The views of a scene show one set of named points, each view turned or mirrored, and shifted as a whole, with a little noise and some points left out.
(in the rows, 128 means zero)

Scene 1
View 1
goked: [118 139 114 102 132 124 122 112  94 125 131 143 110 148 139 141 131 122
 148 122]
muliv: [119 124 126 137 129 118 120  93  83 113 118 127 105 159 121 139 127 159
 157 135]
garuz: [118 132 101 100 154 168 138 123  84 163 135 142  84 130 134 138 137  98
 132 108]
gipo: [105 137 123 129 114 102  92 103  96  88 124 155 112 153 108 131 105 130
 144 136]
mel: [114 141 118  84 113 107 116 123  90 118 127 140 121 182 164 159 152 119
 168 124]
dar: [109 138 175 184 122  79 120 110  92 120 111 146 132 184 113 139 167 154
 177 152]
zul: [110 142 171 156 141  82 116 122 100 114 105 139 107 169 153 147 176 135
 157 152]
Sof: [120 157 154 124 144  91 112 130 106 134 125 146 134 167 152 150 153 121
 151 155]
kos: [123 140  83  65 125 156 132 119  79 163 149 142 134 162 137 153 120 120
 160 108]
Zudiv: [125 142 128 126 138 126 140  97  90 136 135 142 124 140 122 128 130 142
 156 121]
bokef: [131 150 135 106 139 100 129 101 103 113 129 138 124 138 160 132 137 141
 150 131]
tama: [118 146 133 141 159 123 107 110 102 123 125 147 101 124 110 126 108 125
 119 146]
voru: [124 152 155 132 160  83  94 106 116  86 110 138  95 129 155 132 121 139
 120 167]
losa: [114 140  93  67 124 124 102 117  95 104 132 144 100 147 156 146 112 109
 136 120]
fero: [116 135 113  80 112 115 147 109  87 111 128 136  99 157 184 145 172 121
 170  90]
rirob: [111 151 138  98 127  91  99 138 103 110 117 147 116 173 171 157 156 107
 151 143]
sapid: [132 136 137 133 160 145 163 109  82 184 129 124 119 153 144 147 169 147
 165 124]
dirib: [122 146 136 103 121  79 110 101 103  88 121 135 123 160 166 141 137 148
 160 139]
subez: [147 166 142  97 187 121 131 123 111 165 134 130 133 130 171 145 135 133
 130 156]
vorud: [118 139 140 142 140 105  91 115  92 126 115 138 126 175 116 153 121 147
 149 168]
mafuf: [135 160 179 145 176  73 105 112 122 108 109 128 110 141 169 138 147 150
 129 181]
mela: [146 178 136  71 167 104 135 125 117 155 148 144 155 128 184 140 138 121
 142 139]
kul: [121 129 131 126 142 126 122 118  81 150 116 123 108 178 141 160 153 144
 159 145]
Refu: [116 133 136 132 141 120 132 106  92 123 118 135  94 145 143 136 153 133
 148 124]
zofe: [130 171 150 104 142  79 122 119 115 122 137 153 151 146 164 138 145 129
 153 142]
Bubik: [118 160 141 100 178  96  95 130 127  87 113 141  58 104 194 134 137  91
  93 152]
View 2
voru: [124 133 100 155 147 105 119 100 128 113 166 110 169 124 130 107 134  92
 135 119]
zofe: [152 146 149 161 123 109 146 129 144  77 152 125 150 136 136  97 153 119
 126  96]
Refu: [127 118 124 172 126 142 155 128 146 117 127 109 129 152 130  84 116  90
 149 116]
rirob: [154 167 136 155 131 127 115 149 140  96 164 116 116 137 137  73 138  97
 141 101]
gipo: [142 134 106 194 152 131 139 110 188 119 156 106 139 124 107 100 131  74
 146  83]
mafuf: [122 122 116 129 126 102 135 109 105 110 178 112 175 124 159 107 145 102
 131 118]
mela: [140 131 172 162 120 126 131 139 137  55 126 121 153 144 124  96 176 148
 116 127]
sapid: [118  82 163 158  99 165 185 150 139 109 109 109 117 165 148  83 141 115
 148 119]
fero: [143 159 135 186 105 136 141 141 146  73 118 127  84 177 114  78 101 104
 146 118]
mel: [153 157 138 172 116 140 127 146 162  83 151 118  90 152 122  82 135 103
 144  98]
kos: [137 119 165 201 126 179 132 156 193  77 109 108  89 153  94  83 161 123
 144 109]
subez: [121 107 163 149 126 141 134 138 128  83 129 108 158 137 133  96 176 141
 123 138]
tama: [122 103 123 181 163 142 142 115 162 131 132  98 175 120 115  91 144  88
 141 118]
bokef: [135 132 129 173 120 121 143 117 149  84 138 119 137 148 120 105 135 109
 135 108]
Sof: [145 137 146 154 127 127 138 137 143  99 156 115 137 133 142  86 152 107
 136  99]
kul: [124 109 137 154 113 164 148 145 150 118 148 102 102 147 141  87 143  98
 155 105]
losa: [137 151 125 198 148 146  99 131 175  83 132 111 111 143  85  88 136 103
 140 123]
dar: [154 118 126 148 109 120 197 126 152 139 176 111 139 132 173  91 125  68
 155  55]
garuz: [121 109 155 195 151 179 135 154 160 112  86 102 124 153 102  60 132 108
 143 145]
View 3
losa: [124 145 149 137 160 147 185 138 120 136 147 110 136 120 127  92 149 108
 109  85]
tama: [141 120 129 145 131 124 145 155 107 143 165 126 159 129 142 122 124 128
 126 134]
rirob: [134 139 163 174 142 169 168 132 143 123 120 131 115 119 144 130 126 104
  97 126]
dirib: [144 138 169 143 144 175 158 155 130 125 114 131 135  94 141 118  95 119
 123 112]
bokef: [142 134 161 134 137 157 161 151 122 136 144 126 126 100 120 132 105 128
 127 117]
subez: [158 118 126 124 111 137 148 113 139 146 165 132  93 119  93 148 124 128
 124 131]
mel: [121 166 171 156 157 166 177 134 144 141 121 123 116 104 132 128 130 102
 115 113]
Refu: [122 147 143 145 151 152 159 168 112 133 152 135 142 111 126 159 129 128
 132 130]
mela: [163 119 160 130 111 144 173 109 140 147 164 119  80 107  87 129 112 125
 112 122]
muliv: [122 159 139 132 154 147 142 170 117 148 137 134 163 102 148 136 112 124
 152 127]
Zudiv: [129 150 155 133 141 133 158 158 114 161 167 124 146 104 121 141 113 129
 147 135]
Bubik: [156  75 111 153 132 167 165 155  99  78 148 133 121 141 121 122 150 136
  72  96]
fero: [112 162 177 146 164 174 193 159 124 131 139 122 115  96 106 147 132 120
 119 104]
mafuf: [172  91 124 148 111 169 119 153 124 108 125 153 126 114 142 151  91 137
 115 143]
vorud: [138 143 133 151 132 138 124 141 137 150 127 139 157 119 166 129 109 108
 137 147]
zul: [134 134 154 177 136 172 138 164 130 119 119 152 134 109 152 171 104 122
 120 160]
kos: [109 185 157 124 156 121 187 116 139 181 166 106 120 112 104 116 153 101
 137 108]
Sof: [144 133 156 168 124 153 149 133 142 139 135 134 117 116 141 144 109 113
 115 152]
garuz: [106 157 126 134 156 118 181 141 110 155 190 118 129 133  97 150 175 122
 128 116]
kul: [118 167 131 145 149 148 143 138 143 150 131 144 130 113 134 162 133 111
 142 138]
goked: [123 151 151 141 151 141 170 148 120 146 154 121 136 115 126 126 135 117
 125 116]
voru: [160  93 125 144 126 161 133 164 111 105 131 141 147 120 148 122 105 135
 109 120]
View 4
mafuf: [ 72 151 142  73 168 135 173 122 119 120 111 135 169 125 128 175  98 162
 155 128]
bokef: [114 140 130 121 132 120 138 116 121 121 128 143 156 137 131 185 141 130
 145 135]
muliv: [102 150 162 129 111 135 129 134 106 105 148 158 165 108 156 177 144 119
 149 109]
vorud: [ 86 157 156 107 102 138 150 140 128  95 152 139 160 101 151 145 123 139
 147 125]
gipo: [ 92 162 162 157 114 124 144 130 105  82 138 148 125 115 144 144 128 131
 127 114]
dar: [ 80 158 203  77 115 157 155 129 143  89 151 140 153 147 151 158 141 120
 173 100]
Refu: [130 148 149 118 136 150 139 127 120 126 134 158 159 117 141 178 147 118
 140 107]
sapid: [147 137 139  81 123 153 113 130 152 159 166 167 176 116 159 181 142  97
 163 124]
fero: [158 133 134 135 116 140 145 115 129 125 120 142 170 141 119 209 201 113
 131 128]
Bubik: [127 155  99 127 193 145 188 120 105 130  79 140 154  99 101 172 113 167
  98 124]
Zudiv: [124 146 144 130 123 129 115 122 126 126 153 161 143 127 148 168 134 109
 147 123]
tama: [109 162 139 136 148 138 134 130 113 120 140 162 132  97 147 142  97 129
 126 114]
dirib: [ 95 142 148 125 118 117 157 118 113  97 121 130 164 140 125 190 156 144
 146 133]
zul: [ 99 154 173  77 135 161 175 128 139 105 126 136 165 134 133 170 145 134
 155 106]
goked: [136 147 130 140 118 134 137 126 127 120 140 150 149 112 136 170 153 122
 125 131]
Sof: [108 150 141  86 121 141 163 125 152 113 136 130 156 131 129 156 137 138
 145 140]
kul: [121 146 143  99 101 152 143 140 138 123 151 147 183  98 151 173 153 121
 148 125]
rirob: [121 149 135 109 114 143 180 125 144 102 119 117 163 127 114 166 166 144
 124 143]
subez: [128 136  86  92 146 117 133 120 144 157 136 144 167 107 131 171 103 144
 139 169]
zofe: [108 141 132  98 132 116 153 110 147 118 129 127 144 152 118 168 133 139
 148 155]

In a view up to two points have been moved. Name them for each view, in the order of its rows, or write -.
view 1 -> -
view 2 -> Sof
view 3 -> tama, fero
view 4 -> gipo, subez

Scene 2
View 1
mikub: [155 107 139 118 120 117 178 168 163 128 145  93 140 128 146 128 174 134
 135 129]
Gur: [141 120 132 106 130 109 195 179 136 128 159 112 110 133 173 112  98 107
 164 144]
fupo: [134 108 133  98 165  80 172 120 121 123 146  67 107 116 145  90 133 119
 118 190]
Tomu: [142  95 133 120 150  95 185 115 138 115 130  87 124 125 132 116 182 117
  94 153]
Dened: [164 129 153 133 105 110 196 168 167 118 159 122 125 143 158 133 149  97
 143 118]
puz: [142 117 133 122 134 105 134 155 146 124 128 112 113 113 158 105 112  88
 169 137]
gogu: [145 140 158 108 141  98 192 139 140 115 146 104 107 147 169 112 108  81
 133 150]
dilo: [128 119 153  75 164 123 164 142 123 130 122  74 137 122 166 103 127 118
 138 166]
tapok: [144 121 141  98 151  89 159 137 143 126 144  71 109 130 152  99 122 117
 135 167]
Lede: [143 121 145  97 135 132 137 165 159 130 117  89 144 125 156 120 137 119
 158 123]
kisi: [126 109 142  75 171 104 196 133 110 125 141  68 118 127 163  99 124 127
 120 186]
Gug: [132 104 127  97 162  91 189 128 123 122 143  79 107 130 148 102 130 124
 116 171]
gev: [157 156 181  82 125 125 165 178 169 132 151  76 137 148 177 118 112 114
 163 138]
zefo: [145 125 165  87 134 130 230 171 130 126 155  99 140 141 175 127 142 119
 132 149]
nar: [124  86 105 107 154 106 239 134 113 111 141 108 105 146 147 121 136 126
  98 145]
guni: [161 158 185 101 130 112 146 150 173 127 138  78 134 141 164 118 134  93
 146 138]
Zotu: [127  96 109  80 156 156  12 146 188 139  37  48 166 117 122 123 148 159
 163  74]
nomo: [141 112 134 114 150 110  95 119 159 124  91  84 131 115 135 109 149 100
 139 127]
Babur: [138 116 130 118 147 103 117 125 157 118 103  94 116 127 137 111 134  96
 136 124]
tepi: [137 137 146  99 156  95 109 128 147 127 115  82 108 126 160  93  90  85
 159 151]
geg: [141 123 134  94 146 108  91 158 159 137 120  68 122 112 153  95 103 118
 178 147]
Zif: [143 122 156 102 143 125 182 137 151 118 119  90 141 142 150 132 163 113
 112 127]
Sul: [139 114 121 103 134  94 169 187 132 137 170  97  96 116 173  92  77 120
 186 169]
Valu: [147 109 147 129 127 122 150 151 149 125 119 117 147 101 150 121 174  93
 146 129]
basab: [141 122 152  90 159 100 153 126 143 126 125  62 126 129 147 104 144 121
 120 163]
magu: [142 121 154 108 150  94 160 137 126 126 142  93 116 107 163  93 127  89
 146 178]
lume: [162 149 179 105 132 103 141 138 175 125 133  69 133 137 153 115 157 101
 132 143]
vusu: [144  67 122 122 146 101 145 133 135 131 126  73 149  75 125 101 218 143
 120 174]
View 2
tapok: [126 150 143 106 104 163 137 127 131 102 134 133 146  99 142 128  79 141
 103 121]
magu: [119 157 144  90  89 160 130 134 134 108 128 120 143 104 118 129 110 130
 115 120]
Valu: [151 181 156 128 119 131 141 141 151 109 125 139 153 161  95 122 118 126
 119 161]
geg: [110 147 165 138  84 136 122 109 102  87 156 159 151 142 126 129 102 166
  87 109]
mikub: [154 181 145 147 140 162 152 132 161  99 141 152 172 135 121 104  98 113
 104 173]
dilo: [119 142 137  95 130 150 137  99 128 108 129 125 162 111 143 109 121 135
  91 132]
lume: [172 162 154 102  99 169 137 125 117  73 138 148 137 133 127 124  88 135
  95 168]
Gur: [ 91 196 132 127 126 161 143 133 139  76 149 139 168  83 107 113  99 123
 121 121]
nar: [116 177 111 110 176 146 161 138 182 123 100 108 167  76 140 115  64 127
 128 132]
Zif: [160 171 136 106 153 146 148 120 147  91 115 132 156 128 128 108  90 130
 105 173]
kisi: [113 138 127  85 133 167 142 109 146 123 119 113 160  79 159 113 100 132
  97 120]
fupo: [127 134 139  92 105 164 141 128 150 134 117 115 146  94 157 133  79 139
 104 114]
guni: [156 173 151 101 102 169 133 118 108  55 145 150 143 124 115 117 100 132
  96 163]
basab: [148 138 143  98 116 156 139 113 133 108 123 130 146 118 152 121  89 144
  93 142]
Tomu: [166 154 135 107 134 150 151 144 171 134 100 117 145 124 143 126  69 132
 116 156]
Sul: [ 68 179 140 136  92 168 134 135 133  91 163 143 168  79 115 125 101 128
 115  86]
Dened: [147 215 139 130 129 167 150 155 149  65 138 145 158 113  91 114  85 108
 128 169]
zefo: [129 187 123 106 156 179 151 120 154  84 138 128 176  87 123  92 115  96
 109 162]
Lede: [132 168 152 137 127 139 136 110 124  83 145 157 163 145 117 111 110 144
  94 148]
Zotu: [149 116 185 189 138  64 124  68  90  99 144 192 162 240 144 119  93 218
  54 146]
tepi: [111 153 152  98  89 132 121 114  95  77 134 137 134 122 116 139  95 172
 103 111]
Gug: [123 150 128 102 128 159 147 128 154 123 115 116 152  86 150 123  76 137
 109 120]
gogu: [123 187 128  84 121 160 140 136 128  68 125 122 142  83 109 124  88 132
 121 137]
puz: [108 180 152 125 100 131 128 136 126  88 138 140 149 129  96 133 104 149
 121 118]
vusu: [167 126 164 141 108 146 149 142 187 180 117 133 160 167 154 124 102 124
 100 145]
nomo: [152 147 164 123 107 110 129 119 121 104 120 143 136 171 122 138  90 174
  98 141]
View 3
vusu: [103 122  80 118  78 154 102 106 112 220 153 184 118  91 147  92  90 138
 149 198]
Lede: [123 124 121 163 129 154 110 117 145 171 136 139 114 139 134  95 146 140
 111 156]
Sul: [111 162 139 150 168 115 156 150 144 207 130 112 132 170  99  77 120  97
 114 194]
gev: [142 119 122 160 156 141 165 150 152 160 133 117 120 142 131  88 176 132
 117 144]
Babur: [101 115 113 177 137 142  94 111 135 154 125 150 122 144 117  85  92 156
 136 150]
tepi: [123 121 144 188 172 129 117 128 140 174 113 129 120 144  98  69  99 147
 153 153]
nar: [ 59 146  65 131 138 130 135 124 120 135 191 138 124 143  81 103 122 120
 140 228]
fupo: [100 130  92 146 152 128 145 134 113 191 154 147 122 110  94  71  94 131
 175 202]
Valu: [112 107 113 133  93 135 104 112 159 164 135 143 120 143 143 118 116 144
 131 170]
mikub: [102 127  80 130 104 148 135 125 140 161 151 153 127 137 149 105 142 128
 107 169]
basab: [116 116  97 159 147 146 134 127 119 171 149 150 116 106 112  77 124 148
 161 172]
dilo: [125 125 123 157 149 147 128 126 130 179 158 129 107 109  97  86 144 141
 154 194]
nomo: [113 106 119 179 125 152  80 104 133 170 123 161 117 127 127  85  94 164
 142 148]
lume: [132  96  97 154 136 138 147 137 143 152 127 146 125 124 144  86 129 154
 151 134]
kisi: [107 134 100 146 159 136 148 134 118 178 173 131 111 106  80  80 134 130
 167 216]
puz: [111 128 137 160 138 123 115 124 155 176 120 128 128 165 117  92 101 132
 128 168]
gogu: [105 119 105 148 158 112 157 144 152 132 145 116 129 157  98  96 124 134
 156 177]
zefo: [112 126  95 122 134 134 166 141 151 143 174 115 118 135 114 114 177 120
 129 198]
Gur: [105 147 120 145 152 120 152 142 153 164 146 109 128 174 104  96 138 109
 114 191]
guni: [136  99 113 159 145 135 151 141 154 146 125 130 124 134 139  90 145 149
 141 133]
magu: [119 120 128 145 146 112 141 138 145 192 131 126 124 136 103  83  92 131
 170 189]
Dened: [102 118  87 128 115 121 155 139 164 129 140 126 137 174 143 116 138 124
 113 159]
tapok: [109 128 102 158 158 131 147 138 126 179 139 142 125 129 107  70 110 133
 152 174]
View 4
Gur: [103 126  88 146 133 100 186 150  89  82 128 139 135 120 123  77 145 150
 108 146]
Babur: [133 124 119 129 138 114 126 113 130 134  96 144 171 137 131 130 149 128
 103 135]
Zotu: [221  83 149 142 150 176  56  80  91 131  97 204 216 173 110 153 151  81
 149 147]
dilo: [112  96  87 134 172 144 176 112 112  88 122 149 165 100 131 128 154 142
 118 130]
Tomu: [ 89 106 117  81 162 118 157 109 155 103 132 131 160 148 159 136 124 168
 104 120]
vusu: [101 104 133  62 197 173 143  98 127 100 147 134 148 186 167 143 139 131
 103 136]
puz: [121 134 107 143 139 114 155 138 101 122 103 138 145 132 127 104 164 115
  96 143]
kisi: [ 89 109  72 129 180 134 188 104 133  63 133 143 159  98 143 130 151 166
 115 139]
Lede: [138  93 120 129 136 137 146 126  90 109 120 150 165 137 115 107 142 128
 122 132]
Gug: [ 91 126  84 119 167 116 172 106 141  74 130 136 154 120 148 126 145 168
 108 145]
guni: [114  89 118 134 107 140 158 125 106 123 114 106 159 106  94 110 143 141
 115 116]
lume: [110  91 123 120 115 148 149 112 121 123 116  97 161 116 103 123 142 146
 112 115]
basab: [107 102 102 121 154 145 154  97 136  96 123 127 166 115 128 137 149 152
 114 134]
tepi: [127 135  92 164 138 129 142 107 120 120  88 128 160 102 115 129 178 118
 102 146]
zefo: [ 91  78  95 113 143 119 205 149  98  81 146 138 152 106 126  88 119 171
 122 114]
Dened: [ 97 102 125 109 103  96 175 160 100 121 131 118 138 140 119  77 116 158
 105 115]
magu: [ 89 128  92 130 158 132 180 120 119 105 112 117 140 110 136 120 169 133
  91 134]
Valu: [114  99 134  98 150 127 158 146 102 138 117 139 149 153 141 107 137 119
  97 113]
gogu: [ 91 120  89 138 126  94 183 137 125 107 111 122 151  96 122 104 145 162
 100 126]
geg: [144 127 105 157 139 155 130 104  91 102 106 136 155 131 107 120 177 107
 114 158]
mikub: [112  92 130  96 132 130 158 135 103 101 147 134 151 161 128  96 117 157
 118 127]
gev: [119  85 103 151 106 141 173 133  81  96 127 117 153  98  87  90 141 147
 128 126]
nar: [ 85 120  86 103 169  73 184 132 146  70 139 165 159 135 166 107 114 191
 111 137]
nomo: [139 112 127 122 149 135 118 104 126 138  97 144 174 145 132 142 156 115
 106 131]
Zif: [111  81 119 102 140 117 163 127 126 110 128 143 173 126 131 119 119 162
 121 109]
fupo: [ 85 128  86 118 174 135 166  94 149  79 126 122 150 117 148 137 159 158
 101 149]
View 5
gogu: [ 96 159 118 138 159 155  61 142 159 172  99 113 136 148 100 115 137 165
 155 145]
Babur: [124 144 100 130 191 121 108 161 167 148 129 120 133 118 104 142 115 122
 132 129]
vusu: [145 153 120 120 173 117 163 111 137 149 141 186 118 198 104 165 128  87
 124 141]
kisi: [103 137 128  94 147 123 118 128 122 192  94 129 130 182  82 122 134 167
 152 161]
geg: [126 126 135 137 190  93 127 156 152 128 120 134 110 109 108 123 120 176
 134 108]
tepi: [101 128 128 133 186 110  98 164 150 143  99 108 120 105 102 124 113 167
 125 134]
Lede: [143 132 120 133 166 113 100 148 154 150 147 137 129 136 120 118 142 147
 158 103]
Sul: [111 151 147 137 200 139  95 113 151 172  91 162 117 134  94 108 122 226
 157 115]
tapok: [108 154 126 125 166 125 115 141 154 154 100 130 123 155  86 129 125 166
 148 146]
Zif: [132 151 100 121 139 136  87 146 155 166 142 123 146 168 108 127 152 116
 165 134]
mikub: [147 167 110 139 156 142 103 125 170 152 151 159 134 177 110 127 151 134
 174 114]
Gug: [108 157 115 104 164 137 117 129 145 185  97 137 134 175  78 131 123 154
 150 158]
puz: [116 143 125 145 200 133  82 139 155 155 118 141 125 115 118 127 119 159
 132 118]
guni: [116 148 131 156 136 124  77 162 163 124 127 111 120 143 118 113 155 150
 155 127]
zefo: [125 151 126 127 128 149  66 116 141 189 128 140 140 188 112 102 165 165
 184 128]
fupo: [100 154 125 110 165 127 129 129 140 171  88 137 122 177  77 140 120 152
 135 169]
nar: [120 170  89  88 169 166  97 112 154 224 110 142 162 188  77 129 126 144
 177 152]
basab: [115 143 120 114 147 113 120 149 146 154 114 121 127 162  92 131 135 140
 145 151]
lume: [118 156 126 152 133 121  93 161 166 118 126 115 117 153 108 128 148 131
 148 137]
Zotu: [193  88  92  99 196  37 177 198 154 111 195 123 131  76 123 141 117 103
 138  67]
gev: [125 142 139 149 131 119  75 153 155 137 126 119 120 142 115  97 164 189
 177 109]
Gur: [115 156 128 137 180 152  69 120 158 184 111 148 132 144 105 104 138 197
 172 116]
Valu: [136 147 115 152 178 141  83 127 150 153 150 156 130 151 133 138 139 106
 136 117]
Tomu: [123 170  98 116 157 145 116 130 160 168 124 141 141 191  90 149 130  98
 147 158]
Dened: [130 180 112 161 160 172  53 128 184 153 138 143 137 160 118 117 154 146
 176 116]
View 6
dilo: [100 151 149  82 136 116 133 109 102 132 109 167 129  74  98 120 141 126
 134 158]
gev: [138 162 148  81 161 110 146 103 143 149 123 164  81  97  74 122 104 160
 155 181]
Valu: [112 148 154 138 130 123 135 147 118 142 164 153 120 116 100  80 131 157
 101 153]
tepi: [103 125 171  80 154 131 119 116 113 118  75 126 101 105  77 107 126 155
 113 143]
Dened: [139 166 158 141 155 116 167 149 124 153 163 161  62  98 110 111 109 176
 123 163]
geg: [103 119 154  84 151 125  99 124 138 134  87 132 127 109  64 125 105 157
 106 160]
Gur: [121 156 160 136 164 114 136 141 105 164 105 162  74  76  93 146 121 157
 146 160]
zefo: [126 182 145 121 144 104 166 120 107 158 150 193  88  66 114 130 134 138
 158 171]
nomo: [103 118 165  85 135 128 119 129 129 118 124 139 132 125  98  84 129 151
  65 143]
Zotu: [103  87 161  43 135  99  58 104 190 153 119 176 182 175  74  88 120 125
   2 177]
vusu: [ 82 143 119 119 102 131 140 166 115 114 175 150 195  73 122 119 125 137
  75 148]
Sul: [105 142 151 134 167 123 114 148 104 155  77 138  92  66  74 169 106 161
 151 158]
guni: [131 155 155  80 149 121 157 108 138 125 136 145  88 107  85  93 108 167
 132 166]
gogu: [121 159 172 109 155 125 163 124  95 129 110 149  63  79 111 115 134 158
 138 144]
Gug: [ 97 155 153 100 139 126 158 137  89 122 111 157 113  49 130 149 136 137
 110 141]
Tomu: [103 154 147 101 125 129 172 147 106 113 157 154 125  69 139 116 129 145
  87 138]
Babur: [108 124 173  96 142 126 128 134 121 125 115 141 109 115 106  96 131 155
  69 141]
fupo: [ 88 147 147  90 132 135 155 138  89 106 104 139 130  47 120 144 131 141
 112 133]
kisi: [ 93 159 146  87 135 120 153 119  87 122 101 167 125  43 120 148 143 124
 136 146]
Zif: [121 160 159  97 136 112 165 121 120 136 156 181 101  93 127 100 138 141
 101 156]
magu: [ 99 147 152 111 138 136 142 136  91 118 108 130 113  73  91 114 130 155
 141 141]
mikub: [123 159 141 123 138 111 154 147 138 152 172 172 112  90 115 128 110 156
  98 167]
tapok: [102 144 152  86 147 129 148 131 109 121 104 140 109  70 104 141 118 153
 117 147]

In a view up to two points have been moved. Name them for each view, in the order of its rows, or write -.
view 1 -> -
view 2 -> mikub
view 3 -> magu
view 4 -> -
view 5 -> -
view 6 -> Tomu
